Each row is a point on a landscape with many peaks, with its height.
A climber steps from a point to the highest of its 2 nearest points, and stops where none of them is higher. Distance is the straight distance between rows; heights are no part of it.
<582> h=4.69: [-31  10 -12  93   9 -25  -6 -10 -42   6  -9 -39  71  -5  26   6 -29   0
 -29 -48 -33 -17 -18 -46  27 -19 -40 -19  33 -23 -42]
<564> h=5.74: [ 40 -22 -24 -66  13  -7  26  -3  10  40  24   3 -19  44  42  60   9 -30
   3  43 -17  63  -7   2  -1  -6   2  55  29 -43  29]
<541> h=4.66: [ 27 -53  24 -83   4  40  23 -24  54   1  -3  21 -69 -19  32 -40   5 -15
  34  42  24 -47  26 -13  43  -2   3  12 -57  28  32]
<859> h=3.48: [ -2  28  13  32 -39   4 -34   7  15 -15  -3 -19 -15  30   5  34  17  20
 -19 -17   5 -12 -86  17 -80   9  -5  -5  42 -46  26]
<1060> h=2.32: [ -8  31  14 -13 -41  -2 -10   8  -6  33   8   1 -60  32   5 -15 -24 -39
   3  14  64 -50  -9  54 -36 -19  -4  19 -60   4  23]
<180> h=1.46: [-49  19   0 -31 -44   4 -23   9  -7 -17 -46  22 -12   6  19 -36 -20  -3
 -13 -34   1 -26  29   0 -63  -7 -16 -23   7  -1  28]
<1203> h=5.57: [-13   5 -22  -2   0  26  84  21 -35 -11  -5   3  -5 -20   1 -45  12 -34
  -2 -44   3 -24   4 -33  70  33  13   3   7  50 -10]
<952> h=4.22: [-39  34  -8  93 -14 -38  17  25 -67  17  -4 -40  26  25   7   9 -23 -14
 -71 -39 -27 -36 -68 -35 -23   7 -19 -12  26 -36 -25]
<709> h=2.84: [ 38  14 -13   2 -31 -26 -28  14  14 -16  13   2  49 -18  26  47  20  15
  13  20 -17  30 -45   4 -78 -61 -19  -6  64 -62   7]
<1284> h=3.18: [ 13 -14  53 -16  30  58 -57 -23  66 -26 -11  12  11  40  28  16  39  33
  16   2  42  -7 -28  28 -53 -24 -10 -38  15 -19  34]
<538> h=7.28: [-12  17  -8 -17 -38 -33   6  42 -20  17  28  -6  23  -2  -3   8 -33 -60
  30  -6  15  30  15  47 -25 -21 -19  34  -8 -46   0]
<912> h=3.43: [-60  18   1  10  -2 -18  -1  38 -50  -4  -2  -6  21  25 -22 -25 -65  25
 -14 -85   6  37  -6 -17  13  19 -49 -14   3 -33 -33]
<1300> h=3.10: [ 25 -50   6 -50  61  55   7  15  -7  26  -3  12 -24 -12  19  -8  12  25
 -37  10 -12  18  29 -40  51  16   8  13   2  29  -7]
<1369> h=6.03: [-40  -3 -40 -57 -16  -9  36  16 -13 -45 -26  57 -52 -74 -31 -79 -28   8
  23 -83 -25 -65  22   2   9  -4   1   3 -15  31  24]
<991> h=2.22: [ 21  26  37 -23  -7  18   0 -11  54   7   8  13   5  54  -2  35  11   7
  28  38  48  75 -30  29  -5 -36  -8 -10  15 -20   5]
<1575> h=5.17: [-24  11 -17  97  46 -19   3 -19 -46 -27   8 -40  49  -7 -29   7  -9   9
  -6 -59 -14 -20  17 -25  64  33 -10  -3  14  30 -27]
<420> h=3.44: [ 59 -20   7 -27 -14  10 -53  -8  35 -29 -30  11  22  22 -43  -8  45  51
  18  32 -10  68  49  13 -48  -6  -5 -16  38  26  16]
<1414> h=0.91: [-19  35 -11 -52 -13 -13  66  18 -19  -9 -15  11 -39  50  10  20  14 -24
  19  12  18  65   4 -29 -17  51   3  13  29 -31  25]
<1588> h=3.31: [ 13  13 -23  42 -28  12 -54   6 -11  -7 -27 -43  33 -12  17  60  27  28
  -1  14  -5   9  33 -48 -22 -16 -21   6  39  20  19]
<1189> h=1.92: [ 23 -36 -63  47  26  21 -13  17 -14  66  47 -31   3   7 -10  41  53  -2
   5  22   9   6  21  31   4  25  17  82   7  -2 -12]
<839> h=3.72: [ 42 -24 -52 -38 -22  -8  54   1  14 -22  47  40  11 -42  39  11  42 -12
  69  52 -10  33  53   7  24   3   3  33  17 -33  18]
<152> h=2.65: [ 19   2  67   7  24  24   2 -24  14 -31 -30  23  17   1  38 -28  16 -25
  -8 -12 -20 -28 -49  -5  -9  21  32 -35  30  -6  -5]
<568> h=6.04: [  39  -46  -26 -106  -11   11    8   -1   21   45   25    7  -38   14
   31   15  -14  -39   14   22  -23   44   44   17    8  -19  -10   60
  -10   -7   25]
<514> h=3.78: [-20   2 -22  14  35 -11  28  22 -38  20  19  14  19 -29 -31 -13 -10  21
 -47   1   8  24  45 -13  46 -15  11 -25 -13  40 -28]
<125> h=2.62: [-24  34  -7 -14  18 -56   8   3  13  -4   1  -4  21  15   9  82  -8  -8
  -7  22 -16  57 -64   2 -65 -41  -3   1  42 -78  10]
<1049> h=2.56: [ -8 -32  -7 -74 -33  11 -15   5  39 -54 -61   0 -25  -8  18   5  35  23
  38  -7 -63  -6 -15 -64  -1  31  -5 -11  28 -29  15]
<1131> h=2.57: [  0 -17 -33   3 -12 -25  -2   6  15  68  26   3 -36  -3   0 -12  41   2
 -70  53  -3 -29 -10  53 -39  -1  43  -9  -2 -15  -5]
<1326> h=8.16: [ 20  32  59  20 -41  17 -19  10 -16 -37  -8  17  25  36 -23 -49 -42  15
  13 -28  48  28  36  19   9 -10 -31 -13   3  25  10]
<1123> h=0.39: [ 22 -43  -8 -42  -5  22  25  -4  32 -41   5  43   1 -74  86  -6 -10   6
  46  15 -41 -54 -18 -61   4 -27   6  -6 -12 -32   0]
<747> h=6.01: [-23 -24 -44  15  11  -3   0  -1  22 -20  28   0 -24 -74 -37 -20  -2   0
  37 -29  26 -70  21  29  31  14  30   4 -46  72  21]
<605> h=2.82: [ 26 -49   4 -43  -1  40 -25  10  25   4 -32 -23 -28   1  20  -1  32  26
 -15 -10 -42   2 -17 -48  23  26   0  11  34   4  -2]
<67> h=2.39: [ 41 -22  73  27  39  14 -12 -49  17 -29   0  17  45 -34   0 -66 -19 -13
 -20 -17 -36 -26 -13  10  50  -5  19 -23   6  28 -19]
<122> h=2.03: [-10  13  16 -31  19  23 -19  -1  22   6  -9 -23  16  45  20  74  -8   4
  42  -5  11  75  -4 -22  13 -32 -31  17  30 -31   9]
<174> h=6.38: [ 22   1 -36 -93 -60 -29  24  11   4  47  23  -8 -73   2  12 -16 -33 -45
  28   7   0  12   9  24   8 -13 -19  50 -30 -14   7]
<241> h=3.70: [ -5  -9 -33 -28  67   3  43  37 -56  11  16  43  10  -4  51  25  32  -8
 -37  13 -11  24  30 -18   3  30  20  22  35 -31  10]
<1262> h=4.15: [ 25 -15  -6 -81 -12 -18  34 -28  45  18  -3   1 -87  16  -6 -18  14   2
  31  35  -9  27 -41  -8  25  41  27   4 -24   1 -20]
<256> h=1.60: [-69  25 -31  79  -9 -52  32  16 -35  39  17 -43   9  24 -40  28  20 -45
 -40  12  14 -34 -16  36 -19  16   9 -13 -36 -36 -18]
<715> h=3.95: [ 49  -3 -24 -43 -54   5  27  17 -17 -41 -16  13  12 -37  29  15  19 -18
  46  17 -49  22  31 -41   2  -4  -1  31  35  -3  16]
<544> h=4.62: [-34 -12   0 -17  56  35 -36   4  21  44  17   2 -17  47  29  59  26  21
 -25   3  29  13 -24  18 -24   8   4   6   1 -38  19]
<1419> h=1.84: [-17  14  25 -33  33  14  24  -1   2 -36 -57  -7  13  23  14  59   4   7
  48   7 -17  60 -14 -83  39   9 -24 -13  27 -22 -15]
<1002> h=4.53: [-10  12 -24 -16  12 -45  41 -26   7  10   4 -14 -43  -8 -28  -4   4  -2
   7  22   1  16 -14  -3  20  36  42 -27 -40  30 -38]
<497> h=5.06: [ 40  26  13   9 -18 -18 -32  17 -20  -3  23 -11 -19 -29  -5  26 -47   2
 -28  22  -2 -19 -35   3 -29 -33   4  13 -48  17  -3]
<382> h=0.54: [  5 -35 -59 -67 -32  -8  35   7   5  10  18  18 -36 -73  80 -12   6  -3
   0  24 -47 -41  14 -54  11 -22   8   5 -10 -10  17]
<969> h=5.04: [  9   5   0  25 -21  -7  49   0 -10  14  24 -28  -8 -19 -28 -57 -11 -27
  -2 -36   3 -20 -41  28  61  30  10  -1   0  19 -41]
<816> h=1.03: [-54  15 -37   8  -8 -25  52  17 -61  39  -2 -21 -19   9 -26 -51  -7  -7
 -83 -50  -5 -29 -13 -14  20  28  -5 -36   5  28 -28]
<1275> h=4.20: [ -4  -1 -12 -36  -5 -37  31   5 -15  32   0  10  13 -53 -14 -51 -30 -18
 -54   3 -44  24  31   1  29 -41  19 -25   1  30 -28]
<1401> h=4.36: [  34  -19   10  -94    0    4    4  -24   21    9  -10   13 -101   10
  -18  -41  -12  -17   40   10   23  -20   11   30   16   27   22   43
  -51   32   23]
<1310> h=4.05: [ 48   5  17  65   1   6   9 -46  40  -7  13  -1  -7 -11 -24   0  66   9
  29  61  11  -1 -37  36  18  29  49 -15  -1  12 -35]
<1464> h=1.33: [-22  16  48  53 -18  22  13 -17  16  11  14  45  41 -10  26 -46 -25  -2
 -20  23  49 -20   8  18  -4 -67  -3 -56 -31   2 -10]
<888> h=4.35: [  8  -9  -4  17  35 -43  -3  -6 -17  30  33 -41  16 -15 -49  20 -37 -31
  13  -9 -21  24  -4  41  32  12  18  39 -37  18 -42]
<868> h=5.18: [  8  38   2  78 -19  -6 -40  15 -34 -17  -6  10  36  16 -17  11  33   7
 -51  32  10 -25  46  28 -72  -2  14 -17  17  15  34]
<309> h=2.74: [-24  -2  53 -60   1  25 -34 -28  43 -29 -66  -1 -61  46   4 -19 -10   2
  20 -24  12 -28 -34 -10 -11  31  -3 -29 -24  11  25]
<1547> h=4.43: [ -2 -24  49  10  53  34 -38   0  -6 -27 -16 -11  32 -15  11  10 -37  46
  15 -37 -21   6  -7 -60  58   0 -32 -19  -5   6 -31]
<72> h=2.33: [  5 -16   0 -23  20 -21 -16 -13  39 -64 -25  22  -8 -34   6  18  27  45
  54   7 -37   4 -46 -32 -20  42  25 -25  17 -30 -19]
<406> h=2.87: [-13  30  -4  -6 -28 -35 -19  51 -30  27   0 -24 -25  65 -80  21 -16   9
 -23  -1  32  71   0  38 -47  16 -14  32   1 -23   7]
<1045> h=3.92: [-17  13  19  28  22  15 -44   9 -36 -55 -32  -5  27  25 -16  21  -5  16
  28 -48  15   7  25  -7 -21  58  -6  12  22  10  19]
<263> h=5.78: [ 11  28  28  -1 -46 -19 -62 -36  32 -23 -10  -2 -41  26 -58 -27 -14  37
  32   0  39   2  -3  55 -51   9  -5 -33 -31  16  12]
<856> h=2.41: [ 60  24  51 -11  -2  36 -43 -21  42 -13  -7 -17   8  87 -43  44   8  32
   3  13  46  69 -31  43 -42 -30 -16   4  22  15  32]
<1329> h=4.48: [  9   6   1  70  10  36  23 -21  18 -22 -15  -1  13 -11   2   3  84  18
  37  42  22 -12 -12 -22  63  30  17 -11  32  -2 -26]
<920> h=7.50: [ 16  33   9  29 -50  -4 -14  50 -52  -8  15  -8  54  20 -31  -9 -39 -31
   7  -3  31  30  49  35  -9 -17 -33  30  16  -2   7]
<755> h=3.47: [  5 -15  -8 -73  58  -2  71   8 -25 -25  16  76  -2 -38  62  -7  -3 -14
   3  -2 -43  14   1 -19  12  17  31  -5   8 -42  -8]
<1435> h=4.16: [ 14 -32  19   2  33   5 -67  -3   9 -53 -39 -25  22  -3 -27  13 -14  35
  38 -43 -36   2  16 -34  22  45 -21  10  14  23  -1]
<1146> h=1.27: [  4  25  29 -89 -63  28  -9   2   8  -3 -49  55 -34  21  27 -60 -10 -13
  -9 -33 -18  -4   5  17 -66 -40 -18 -16  22 -36  35]
<938> h=3.80: [-12  19  -5  51 -22   1 -13  42 -29  23  11  -8  12  12  26  24   1   5
 -55  -9   8 -30 -60   1 -41 -10  -6   3  24 -44  -5]
<394> h=2.42: [-30   8  -4 -23   4 -47   2  -5  12 -17  -3  -4  -4  -7   3  27 -12   2
  37 -19 -28  45 -54   1 -31  19   6  -9  13 -63 -21]
<529> h=5.98: [-29  -4 -17  24  -6  26  37  27 -25  11  24  -2 -19 -41  21 -27 -53   2
   3 -43  31 -67 -31 -30  35 -20 -16  -8 -52  32 -18]
<1348> h=1.32: [-43  29 -29  59  15  -5  68  37 -64  32  20 -16 -10  24  -7  10  11 -29
 -61   4  29 -42 -20  -7  12  31   9 -10 -36   5 -17]
<1220> h=3.41: [-12 -27 -51  -6  23  16  36  27  -2  31  50  16   1 -54 -13   0   3  15
  11  18  37   5  71   0  52 -29   4  21 -36  49  10]
<958> h=5.00: [ 20   9   4 -49  47   6  -1 -20  34  -1  28  23 -41  69  41  94   3  16
 -25  43  29  23 -66   7 -43 -17  12  13   5 -35  58]
<1216> h=4.37: [ 56 -20  31  61  16  36 -58 -12   8  26  41 -24 -17   5 -32  -2 -17  36
 -70   6  -4 -47  -6  36  16 -21  -3  12 -56  56  -4]
<1241> h=3.21: [ 20  -5 -15 -25 -70  -6 -58  -5  42 -24 -13 -22  -9   8 -11 -16  37  24
  16 -26 -14   2 -28  33 -89  12 -18 -10  53 -36  26]
<813> h=5.50: [-37  -8 -21 -51 -11   7  36  18 -27  -2 -30  54 -37 -52   8 -89 -14  25
 -51 -47 -38 -45  21 -29  16 -26   2 -30   6  26   1]
<1508> h=4.00: [-23   2 -16 -14  19  51  45  35 -32  16   5  34 -14   8  84  17  29  14
 -12   4  27  -2  -3 -47  22  16   1  -1  22 -30   9]
<788> h=5.85: [ -2   9  -7  49  72  11   4 -19  -5   3  19  17  42  -8  48  62  37 -25
  34  44  23  12  26  15   1  -8  14  19  12 -30   0]
<1281> h=5.55: [-13 -36 -32   9  -6  22  -3 -17  44 -14  11  -3  -8 -59  25  -7  35  -8
  43  30  27 -74  45  -4  14   2  22  -3 -39  49  38]
<692> h=1.86: [-40   0   8  33 -54  -3   0 -45  57  53  -8 -45  -3  15   5 -29  27 -14
 -12  12   5 -16 -23  10  36  -7   0 -43  -5   3 -24]
<130> h=4.63: [-33   9  19   9  -9 -36   5 -15 -19  17 -14   6  53  -7  -1 -58 -38 -22
 -49 -33 -45  19  10  10   9 -22  -8 -33  30 -11 -29]
<9> h=0.90: [ 12   5 -16 -19 -16   3  13  58 -38   9  22  55 -18 -69  23 -20 -42  42
 -51  28  13 -37  17 -43 -22 -72  -3 -11 -30  13   7]
<1559> h=5.16: [-54 -14  10 -56  35   4   2  -6   5  19  -4   7 -39 -11  53   4 -55  10
  12 -34  -4 -25 -44 -40  -4 -24 -15 -25 -57 -20 -19]
<596> h=1.66: [-38 -10   1 -80 -16  26 -14   0   9 -24 -44  22 -27  -5  14 -13 -15  -6
  44 -11   6  -5  72 -21  -3  -4 -17  -2 -28  18  36]
<552> h=3.38: [ 42 -47  14 -46  10  68  -7  10  22  48   7  25 -22  16  18  -2  41  39
 -32  53  31  39  40 -16  18 -22   4   4   8  21  17]
<217> h=4.04: [ 63 -51  52  -9  12  47 -36 -21  34  40  28   1 -27 -25 -10 -59  -5  29
 -52  16   6 -13  -5  21  16 -23   1  -1 -25  38  -2]
<717> h=5.14: [ -6  34  29  50 -11 -59 -40 -27 -18 -30 -20   3  43  44 -37 -41 -31   8
 -60 -19 -18  14  31   8 -22  14   2 -36  29  16   3]
<957> h=6.35: [  3   5   5  10  22  11  11  -4  -8  14  13  30  35 -11  27  10  22 -41
  -5  54  33  -3  57  34 -23 -18  26  -5  -9  15  26]
<1420> h=4.67: [ -8   7  13  -1   0 -42   4   2  -9   2  35   2   4 -37 -51 -56 -70 -23
  22 -50  -7 -10 -21  68  25  -8   2  14 -30  -1 -35]
<377> h=5.56: [-56 -25 -13 -52  15  23  59   4  -9  21   6  17 -32 -48  37 -43 -61 -35
  18 -58  -4 -65  -4 -28  37 -36 -22  -4 -61   9  -8]
<88> h=1.88: [-30  39 -13  57 -48 -28 -23 -11  15  43  15 -62 -37  43 -28  44   1 -27
 -23  26  11 -29 -29  35 -30   6   5   6 -59  -3   0]
<1375> h=5.01: [-38   0   6  -9  23   1   8  14 -45  24 -11  43 -30 -38   8 -80 -72  16
 -77 -59  -6 -78 -11 -20   1 -45  -8 -27 -28  38   5]
<1535> h=2.35: [ 30  -1  18  31  -7  11 -13 -22  10  25 -16 -33  21  38 -14  10  36 -19
  -5 -10 -14  38 -26  21  15  27   3  25  53  -7 -14]
<989> h=4.55: [  4  10  -4  62  -1  27   2  19 -28 -44   0  21  77 -45  22   1   2  -4
  47  -7  17 -16  46 -11   2 -16  -9   5  28   9   9]
<63> h=4.12: [  1   1 -19  -1  29 -20   9 -33  23   5 -26 -22 -21  16  -4  55  45  14
  15  46 -15  38  -9 -38   3  33  35  -2   7  13 -10]
<1324> h=7.07: [-42 -45 -26 -49  -8  14  24 -22  49  -2 -29 -11  -3  10  -8  -5  49 -27
  72  -2 -21  22  53  -3  50  50   4  15   5 -10   0]
<739> h=3.52: [ -7 -12 -44   3  63  -3  31  28 -20  30  62  26 -24  -1 -22  41  -6   5
  -7  51  61   3  52  31  34  -3  18  32 -78  28   8]
<1222> h=5.66: [-13  23  18  72  15 -61 -17  15 -55 -27  12  19  39  17 -55 -24 -47  -7
 -76 -19  -6 -39   4  39 -12   0   7 -16 -12   6  -4]
<1206> h=3.75: [ 40 -38 -13   2  13  20 -37 -44  60   3 -35 -12  12  38 -34  33  76  35
  37  58  -8  59  11  -8  -2   3  15  21  33  16  -3]
<702> h=4.76: [-43  -3  15  27  59  -1 -31   2 -15   9  17 -13  15  -6  17  36 -45  36
  -6 -33   0 -10 -36 -21  19 -13 -20 -30 -38 -18 -41]
<846> h=4.70: [ 60   1  42  39  14  11 -52  -8   7  31  41 -24  12  14   3  41 -23   0
 -51  15  -2  -8 -51  34 -13 -38  -7  13 -17   2  -5]
<120> h=6.51: [-48 -12 -35  10 -16   1  13  14  -1 -32   8   5 -25 -43 -40 -66 -42  22
  29 -93  15 -66   5   6  40   7 -13 -10 -27  48   4]
<855> h=7.53: [ 21  32  51  62 -47  -3   7 -18 -13 -47  16  30  17   7 -32 -91 -74   2
 -10 -29  41 -48  16  11  40 -35 -18 -11 -25  61  12]
<1022> h=4.98: [-14 -26 -12  22 -15  42  37   9   7  -9 -24 -17  17 -25  25 -23  46  15
  18  -2   0 -35   1 -62  83  23  -4 -15  18  16 -22]
<509> h=3.04: [ 57 -12 -26  -9 -26  19 -43   6  21 -18   8  -8  48 -45  46  43  35  25
  45  24 -21   9  21 -27 -43 -61 -32   5  40 -24  21]
<1235> h=1.57: [-25   0  47  34 -33  16 -23 -38  47  15 -11 -10  50  -6  35 -20 -19  -1
  -3   8  -1   1  -9 -19  14 -65 -27 -56   5 -10 -12]
<929> h=3.24: [-26  10 -12 -26  43 -29  98 -10 -21 -27 -12  41  12 -34  59   3 -18 -24
  21  -5 -51  -1 -41 -59   3   5  26 -38  -5 -41 -49]
<1160> h=1.85: [-22  -3  21 -45   7  19 -38  -2   0  14 -25 -14  18  21  21  32 -34 -17
  12  -5   2  42  55 -14  -3 -25 -29   6 -11  20  16]
<566> h=6.25: [ 13  32  21  89  -4 -49  -1  -1 -51   6  35 -14  67   5 -34 -21 -62 -41
 -64  -2 -13 -19  16   9  45 -40 -17   2 -16  29 -18]
<1503> h=6.79: [-28  20 -47 -38 -48 -51  51  27 -31  22  35 -14 -42   1  31  15 -40 -59
  39   3  16  -4 -11   1  -7  -1 -14  35 -36 -42   0]
<976> h=6.11: [ -5  -5  -1 -22  48  21  67  -2 -23 -14 -20 -17 -27  27   2   3  26 -36
  39 -11  17   9   3 -43  64  77  18  10 -13  35  -8]
<1532> h=4.07: [ 56 -19 -20   0  28 -32 -15 -22   9  29  26 -21 -19  -1 -29  53  -8 -19
   8  53 -23  34  -4  28  -8  11  42  53 -44  33 -21]
<1085> h=4.94: [-29 -18 -29  37  28  -6  -2  -5 -15 -21  -8  -2  66 -48 -17 -14  34 -13
  18 -30 -20   2  74  17  20  22   8  13  47  12   8]
<1269> h=2.37: [-23  34   4  53   8 -62 -14  -7 -14  15  -6 -29  58  15 -23  34   8 -11
 -32   0 -36  44 -30  18 -48 -10 -13  -2  72 -68 -21]
<109> h=0.70: [  1   2 -66 -56 -36 -36  21  39 -32  35  19   3 -55 -48  30  -4 -16  12
 -42  28 -13 -17  19 -32 -16 -19   8  17 -18  10  12]
<1290> h=2.60: [ 18 -14  34  15 -34   9 -15 -25  29 -14 -44 -20  37  33 -22 -52  36  16
  -2 -21 -34  34  17   4  47  29 -21  -8  66  -2 -14]
<1476> h=2.63: [ 33  15   7   8  -1   1 -64  37  -2  14  12 -22  -2  68 -63  65 -16  55
 -33   6  22  67 -20  27 -41 -17 -24  27  18  -9   9]
<479> h=4.61: [  5  52   2  82  13 -20 -16 -30   1 -19 -20 -13  31  21  -7  64  60 -19
  -9  46  -9   6  -5  22 -67  13  24  -6  32 -13  18]
<560> h=3.32: [ -8   9 -40  85  42 -34  12  13 -38  14  28 -13  19   4 -81  24  33  24
 -15   8   0  31  20  31  14  55  22  23   3   6 -37]
<161> h=3.17: [ 29 -21  26 -33 -20  -4 -62 -30  63 -61 -72 -34  38  23 -32  19  32  11
  46   9 -42  34  12 -23 -28  -5 -26 -14  49   5  27]
<1046> h=6.16: [ -8 -21  21 -30 -27   2 -48 -32  51 -12 -15  -3   0   7 -35 -51  13   8
  42 -16   7   1  31  59 -17  18   1 -18  -4   9   4]
<418> h=6.57: [-52 -19  15 -29 -19   5  -2 -28  46 -23 -17   0  34 -10 -22 -39   2 -22
  77 -41 -27  19  51  42  25  23 -15 -18  -4 -21 -15]
<1488> h=5.38: [-30  27 -34  43  39 -49  30  -2 -31 -11   5 -13  43 -35   5  36  19 -31
  29   2 -19  19  23  -9  -7  25  19   7  25 -21 -23]
<1285> h=2.94: [-12  20  31  15  44   7  54 -11 -11 -14 -13  13   0   0  32  -8  13   1
   3 -12 -14  -2 -81 -45  21  35  26 -41  13 -23 -44]
<963> h=4.19: [ 20  68  17 104  -5 -21 -17 -21  -4 -21   0 -62  27  43 -25  93  18 -32
   7  13   2  15 -67  23 -41  -6  -9  31  23 -38  15]
<853> h=1.08: [ -3  39  -9 -76 -44   5  43  27 -11  -9 -18  67 -60  35  34 -25  -1 -12
   6   6  24  22  -8   7 -50   9  -6   4  21 -47  34]
<129> h=3.46: [ 49 -42  17 -21  24  39 -45 -33  84  -6 -20 -11  10  20  10  35  69  46
  12  36  -3  19 -38 -12 -12 -25  -2 -11  52  -9  21]
<1461> h=0.27: [ 34 -34   0 -28   3   7  -7   9  18 -48  31  35   8 -95  18 -19 -22  41
  60  -7 -21 -10  -2 -11  -4 -26   1  -4 -16 -17 -12]
<234> h=1.12: [  7  23  13  46 -47   2 -13  35 -20  -8  30  47  10 -41  -2 -36 -55  40
 -13  21  46 -40   6   8 -32 -83 -23 -26 -50  10  -4]
<474> h=5.37: [ 47 -16 -19 -39  25   7 -15 -25  37  32   7  -6 -28  32  50  83  42   3
 -41  61 -17  20 -37 -20 -32 -25  24  28  41  -8  43]
<676> h=5.79: [ -5  -3 -20  33   2   9 -32  -2  -2  16   1   4  30   5 -33   5  28  -2
 -21  44  35 -12 101  38 -35  -7  18  -4 -22  60  33]
<404> h=5.64: [  7   2   6  38  74  14  27  -5 -51 -19  -8 -30   0  18 -39  11   4   0
  -3 -33   3  -2 -11 -32  67  71  14   7  -7  52 -34]
<444> h=3.66: [ -2  32 -18  12 -60 -17   8  27 -31 -29 -27 -17  11 -14  21  28  -9 -27
  30   9  -9   0  10 -43 -44   2  -2  14  20   4  23]
<873> h=2.20: [ 42 -41  80   6 -10  15 -38 -41  24 -43   4   3  62 -26   7 -85 -59   0
 -19 -44 -38 -31  31  -8  50 -42 -45  -9  10  30   5]
<1301> h=2.53: [-17  20  26 -24 -14  26  -9 -22  20  13 -20 -20 -69  66  19   8   9 -42
  13 -10  48 -37 -36  18 -32  42  13   9 -25   9  39]
<62> h=2.90: [ 10  24  33  56 -16 -12 -39 -40  29 -55 -60 -25  49  29 -25  13  33  24
  25  20 -17  28   0 -35  10  16 -15 -26  59   5   2]
<1568> h=2.95: [-13 -11 -36  60  42 -34   0   7 -21  48  29   3  26 -18 -24  16  49  10
 -64  27 -20  -5  -4  40  -8  12  33  -5  15 -34 -37]
<1055> h=3.16: [-54  20  -7 -23  -5 -23   8  38 -37  41 -11 -38 -29  55 -29   9 -24   4
 -37 -48  13  55 -29 -13 -10  34 -25   1   3 -30 -23]
<1551> h=6.56: [-15  -9   5 -40   7  17  64  -8  25 -46 -29   6 -12  28  25  16  26 -44
 102  13   7  14   8 -35  58  68   2  12  -6 -24   9]
<1144> h=2.96: [ 15 -22  71 -49  43  62 -44 -16  48 -47 -36  18 -16  28  19  25   6  24
  37  12  27 -19 -22 -29 -12   0  -6 -18 -20  14  35]
<881> h=2.11: [-42  31 -15  18 -76 -44 -36  12 -14  52   0 -37 -43  19 -43 -17 -39 -29
 -44  10  33 -55   3  48 -40 -45 -18   6 -61  -3  10]
<295> h=0.79: [-25  13 -11   6  58 -55  72 -16 -57  31  10 -21  -2  11 -39 -29  -2 -17
 -73 -39 -35 -11 -53 -21  22  44   7 -53   2  24 -69]
<1586> h=5.07: [-19 -23   3 -31 -40  36  34 -14  52   9   1  16 -13 -51  35 -60   8 -27
  30  26  17 -45  29  -6  28 -38  -1 -22 -28  19  17]
<1372> h=2.19: [-50 -15 -40  29 -33 -11   8  -9  14  89  18 -38  -4 -10 -12 -38  22 -25
 -65  14   2 -31  21  34  21 -12  15 -18 -15  21 -18]
<554> h=2.12: [ 34 -58 -29  20  23  17 -17  -9  11  48  18 -19   7   6 -30 -18  51   6
  -9 -13 -19  21   5  55   3  52  28  54  36   2 -25]
<1415> h=6.87: [ -1  31   0  56 -39  -8  15  29 -50   8  20 -10  28 -18 -30 -34 -67 -35
 -36 -18  31 -49  32   7  36 -50 -17   9 -33  64  14]
<383> h=3.67: [ 55  29  25  93  47  -2  -7 -15 -20 -16  23  12  20   9 -51  28  27  31
  -8  30  -4  19 -26  38   9  34  42  11  -7   1 -39]
<218> h=3.68: [-35  10  16  13  19  13 -10  34 -48 -48 -11  15  22  11  -5 -21 -56   5
  20 -96  10  -8 -10  14 -26  46 -18  16   9 -35  -3]
<25> h=3.79: [ 34 -12 -41  19  31  -3  -7  16 -11  25  62 -10 -51   0 -31  62  -8  25
  -4  44  23 -19   0  28  -1  15  30  48 -92  24  -2]
<948> h=4.29: [-28 -18 -35 -57  16  17   3  16   1  11  15  32 -50  22  76  33  17  29
 -14  13  14   3  -8 -29 -27  27   0   1  12 -51  49]
<1185> h=3.71: [ 40 -31  31 -59   8  27 -15 -16  40  54  19  35 -35   5   2 -51  20  -3
 -26  48  30  -2  30  57 -21 -29  18   2 -27  18  14]
<743> h=4.21: [ 40   0  -8  17 -55  33   6  40 -35 -62 -16   7  56 -49  13 -17   9   1
  47 -41 -45  10  38 -27  10   9 -26  28  57 -10  -2]
<170> h=5.44: [ 44  33  21 -18 -54 -28 -51  10   9 -33   1  -3  -9  -2 -26  13 -47  17
  41   0  15  19 -22  25 -62 -41 -17   0 -14  -5   3]

For each start below, name the point where the climber stops.
<72> -> <1324>
<67> -> <1326>
<394> -> <957>
<514> -> <1326>
<991> -> <120>
<958> -> <1326>
